Points on a hilly landscape, in no order, each with its height.
A ball rolls from a point to the lowest of its 2 nearest points, and stops where none of them is lower. Distance is the straight distance between rows; heights are no part of it.
z334: [193 136  64  87 119 108 121 140 184  82 126 132  87 126 136 122 157 126
 125  85 130 137]  (h 810)
z798: [103 138  84 169  69 100 150 125 119  99 156 128 136 118 144 164 131  83
 113 178 112 111]  (h 801)
z946: [ 99  80 126 115 199 120 141 132 168 101 108  73 120 165  83 179 132 118
 128 111 147 150]  (h 503)
z323: [ 88  98 143 160 102 126  80 133  75 147 139 209 105 131  92  80 136 126
 121 160 128 129]  (h 530)
z813: [118 130 123 150  93 114 155 159 147 174 155 103 137 122 140 171 149  93
 147 161 105 108]  (h 752)
z240: [ 64 113 159 161 177 160 173 115 161 144 138 130 129 157 105 161 142 116
 166  91  94 131]  (h 590)
z338: [157 100 110 147 103 116  82  85 129 159 165 116 186  93 111 188 145  91
 125 106 136 132]  (h 509)
z563: [114 140 179 115 176 158 157 185 134 138  99 140 127 155 137 142 137 165
 135  98 109  94]  (h 767)
z534: [154 131 121 184  87 136  91 123 124 158  93 184 144 130 159  91  81  66
  99 137 111 106]  (h 385)
z422: [142 136 165  76 136 116 153 119 156 143 117 159  93 177 132 114 124 196
  72 165 133 166]  (h 468)
z576: [ 87 119 147 161 112 132  99 126  95 149 163 230 111  81 151 102 110 106
 159 128  82  62]  (h 531)
z887: [166 134 130  97 117 139  64 122 101  86 126  80 138  83 120 108 124 145
 112  98 181 164]  (h 470)
z98: [162 145 112  91 155 103 118 102 146  74 127  26  71  91 130 142 159 136
 171 145 138 127]  (h 295)
z891: [ 68 122 153 184 188 199 165 140 141 175 137 140  98 162 152 167 168 101
 159  97 122  92]  (h 638)
z352: [112 126 162  87 120 101 142 165 121 148 131 136 157 140 171  78 123 100
  91  63  87 118]  (h 832)
z895: [155 150 104 148 124 164 118 126 133 141 128 103 168 121 101 165 134 118
 201 173 125 118]  (h 583)
z273: [123 157 132 146 139 121 134 117 163 111 104 111 133 171 134 135 139  98
 112 121 120 126]  (h 218)
z471: [115 116 137 138 125 127 223 172 135 193 132  75 126 123 133 129 120 129
 177 162 120 111]  (h 692)
z362: [173 148 126 133 136 142 153 151 119 135  83 173 160 137  97 106 120 123
 192 134  94 112]  (h 381)
z757: [116  76 148 129  97 140 153 151 117 138  89 146 152 132 141 138 141  81
 117 106 138 116]  (h 597)
z994: [117 110  94 102 111 107 140 140 155  88 153 146 145 121 122  73 107 118
 122  84 118 160]  (h 651)
z822: [186 101  92  93 105 123 129 113 123 105 113 151  98 146 118 118 122 191
  67 131 177 144]  (h 869)
z695: [ 61 148 142 163 138  82  91 122  82 140 149 202  87 103 117  73 114 128
 143 141  95 114]  (h 577)
z894: [132  86 139 122 138 150  89 110 148 126 111 157 165 167  80 171 152 155
 106 117 151 165]  (h 471)
z581: [133 130 115 146 126 120  72  55  89 143 106 103 107 106  83  99 104 142
 104 123 203 146]  (h 743)
z647: [159 108  83 136 165 162 157  87 179  84  84 115  86 147 101 163 111 150
 191 175 132 121]  (h 464)
z915: [112 120 109 113 139 102 115  82 173 101 132 136 112 159  86 122 123 152
 124 159 146 180]  (h 364)
z642: [145  97  75  85 108 110 133 103 152  98 117  47  74  85 159 118 168  94
 161 188 138 115]  (h 422)
z222: [ 46 148 142 142 156 193 119 162 132 148 109 170 136 137 146  91 146  94
 168 135  92  80]  (h 698)
z778: [103 134 189 124 156  93 131 107 127 119 120 108 139 123  72 129 126 159
 143  81 128 142]  (h 655)
z154: [169 140 123  71  93 125 135  72 132 125 139  74 137  81 177 120 110 154
 102 113 162 130]  (h 548)
z526: [137 110  76 111 130 110 161  91 178 107  93 131  91 154 110 137 138 126
 147 190 142 142]  (h 419)
z96: [126 122 154  79  94 153 153 157 133 139 169 160 153 125 184 111 117 158
  96 110  85 134]  (h 868)
z92: [177 151 147  44 137 130 156 122 139 118 105 122  63 151 153 100 134 132
  79 174 140 194]  (h 499)
z543: [143 142 111 124  81 128  93 112 112 160 170 147  94 155 130  78  92 163
  86 165 150 155]  (h 387)
z671: [147 159  70 167 178 158 177 124 129 138 114  62 148 150 157 153 136 129
 181 136 143 127]  (h 682)
z188: [144 132 129  91  86  81  75 191 153 131 158 101 121 114 123 105 117 103
 119  90 115 143]  (h 513)
z674: [151 105 150 118  99 135 101 167  85 134  94 149 149 128 138 107 117 111
  77 111 159 131]  (h 641)
z395: [200 180  74  91 107 112 118 118 124  83 149 116 113 118 184  89 121 115
 106 165 126 158]  (h 160)
z448: [106 129 166 137 110 121 132  99 137 130 139  99 133 135 156 193 129 160
  61 140 155 131]  (h 413)
z988: [101 150 117 154 147 185 125 166 127 167 128 129 165 162 127 136 155 108
 174 140 106 120]  (h 650)
z51: [112 107 138 100 153 110 129  97 117  84 125 121 162 105  92  80 117 147
 161  73 123 180]  (h 607)
z744: [ 44 163 119 172 157 171 165 157 121 152 178 157 120 107 160 124 150 128
 180 119  86  74]  (h 748)
z299: [152 117 142 140 142  69 123 161 146 136 126 180 133 147  94 134 138 136
  97  61 136 115]  (h 744)
z629: [168 158 121 178 177 141 204 183 139 140 140 116 105 150 120 176 110 174
 166 115 112 103]  (h 827)
z613: [142 163 167 156  99 147 101 157 165 157 113 181 138 133 166 102 111  95
 134 127 105  70]  (h 279)
z167: [ 83  94 162 119 123 160  84 147 112 120 110 156 164 138  83 123 150 133
 135 118 131 160]  (h 409)
z664: [152  88  73 107  99 109 107 144  74 137 146 156 114 150  94 110 129 162
  57 128 186 169]  (h 891)
z451: [162 171 144 119 178 123 186 180 146 167 110 113 101 183 129 154 158 172
 147 133  93 119]  (h 798)
z80: [110 119 156  74 140 154 114  75 146 125 129  89 123 135 136  92  94 170
  93 133 174 184]  (h 596)
z290: [179 132 116 114 111 100  70 119 115 138 133  79 147  90 115 142 146 101
 125  92 162 131]  (h 340)
z821: [156 120 132 146 104  80  98 172  83 120 127 133 128 111 116 124  99 126
  81  75 148 100]  (h 693)
z954: [126  89 154  97 180 140 115 115 128  93  97  53 125 128  97 197 124 159
 118 149 152 138]  (h 457)
z846: [ 84 163 174 139 178 170 172 129 111 108 121 144 149 121 160 131 121 163
 151 102  89  96]  (h 739)
z231: [128 108 140  96 131 157 180 165 137 137 119  86 144 138 120 129 130 136
 176 139 133 139]  (h 647)
z262: [134 138  87 199  75 116  80 110 125 120 127 165 115 117 123 103  79 100
 115 157 132 139]  (h 383)
z75: [125 104 104 158  87 104  90  88  98 175 135 113 142 129 137 121 105 105
  61 133 158 124]  (h 106)
z404: [161 129 149 123 101 140 126  96 134  86 108  91 130 111 164 151 106 151
  96 137 176 115]  (h 479)
z731: [109 161 106 162 107 130 105  92 141  95  97 131 143 135 147 103 112 100
  95 161 143 131]  (h 304)
z640: [114 130 151  99  78 121 115 164 116 141 183 183 112 103 192  90 112 144
 118 135  68  91]  (h 898)
z673: [ 94 138 149 182 108 147  85 138  86 137 153 166 141  95 183 107 124  62
 135 130  82  59]  (h 439)
z688: [ 89 120 146 171 208 210 139 121 133 176 161 149 140 170 149 215 156 125
 145 129  83  91]  (h 685)
z476: [153 156  56 135 143 146 137 141 129 134 109  64 150 117 134 137 159  81
 175 171 138 127]  (h 640)
z478: [175 158  98 129 111  96 136 141  99  64 119 127 119  93 123 100 106 111
 125 135 151 142]  (h 261)
z614: [103 169 136 115 112 105 132 120 136 121 147 149 100 163 126  97 128 174
 102 189 118 168]  (h 427)
z734: [ 83 148 131 155 185 169 123 148 105 128 150 175 138 141 142 195 174 144
 139 152  62  90]  (h 731)
z934: [133 155 129 167 115 139 152 174 145 160 134 185 134 128 145 104 128 109
 198 120  89  72]  (h 391)
z711: [ 79  65 151 138 144 125 165 112 155 125 118 133 128 155  85 182 135 101
 132 114 130 153]  (h 544)
z805: [112  93 133 169 124  90 130  84  84 162 138 205 163 115 129 122 134  92
 117 112  82 129]  (h 686)
z135: [111 109 132 163 105 115 132  66  86 171 168 133 139 127 135 162 132 149
  39 119 148 138]  (h 308)
z511: [156 124 105 117 134 100  99 149 170  77 111 134 122 133  95 153 158 122
 103  73 169 138]  (h 779)
z268: [ 59 144 168 137 130 109 131 151 171  99 130 108 128 135 135  81 116  89
 118  99 107 127]  (h 77)
z925: [196 177  93 118  86 137  80 132 107 112 164 109  86 104 150  85  95 142
  75 154 163 165]  (h 274)
z607: [ 79 160 197 137 129 102  99 134  78 155 152 150 106  92 152 100 120 153
 125 151 103  73]  (h 639)
z124: [137 140 147 112 111 117 126 194 162 142 132  88 134 110 101 123 116 117
 172  97 120 125]  (h 593)
z101: [143 108 142  79 149 158 123 123 141  72 120  41 103  88 117 150 127 169
 173 146 152 149]  (h 393)
z271: [143 138 124 155 168 156 112  98 137 107 123 139 152 147  89 200 130 169
 123 138 115 145]  (h 522)
z359: [111 118 159  78 117 130  90 122 100 121 149 108 143 123 116  73 105 165
 110  98 150 189]  (h 549)
z780: [133  88 138 131 119 114 170 129 111 149 121 198 183 107 129 151 144  94
 142  94  87 110]  (h 643)
z440: [187 145 101 139 121 112 172 149  95  89  92 158 116 118 118 103 108 115
 189 171 136 132]  (h 323)
z881: [163 116 101 144 165 161 160 121 156 124 127  93 129 129  83 188 105 158
 213 159 128 106]  (h 516)
z657: [100  86 144 141  98 117  97 122 108 118 111 160 126 132  71 113 111 123
 133 141 183 148]  (h 473)
z20: [ 99 139 176  81 164 131 183 154 114 146 103  98 153 151 172 101 151 124
 117  93 109 119]  (h 797)
z71: [154 149  98  85 120  76  93 118 135 114 133  38 114  79 108 109 151 102
 159 114 127 117]  (h 60)
z307: [109 165 127 155 195 181 210 117 108 118 126  88 162 131 144 130 105 147
 178 132 111 121]  (h 714)
z203: [ 86 127 174 143 132 116 118  94 109 185 138 153 155 119 130 115 138 122
 132 127  93 113]  (h 709)
z252: [197 107  72  87  93  73 136 146 143 126 126 144 112 134 137 125 140 130
  82 109 141 133]  (h 840)
z806: [ 92 139 151 142 159  93  87  64 118 125 111 105 130 138  92 121 108 152
  91  84 172 158]  (h 701)
z857: [179  80  71  76  87 121 129 115 148 108  98 108  62 109 158 114 153 107
 112 190 169 129]  (h 502)
z318: [116 107 113 152  88 129 137 105 117 145 168 151 165 124 135 203 157 109
  83 104 117 133]  (h 435)

Call two points neighbours if one is among the 2 nearest of the other. Go from one point of each pair to the other, from neighbour to neighbour, staying as low as possible. Name the highest point that can't be avoided.
z71, z395: z857
z613, z268: z534
z915, z268: z614

For each start below, name the point where the ball stops.
z822: z757
z688: z71
z96: z915
z451: z915
z222: z915
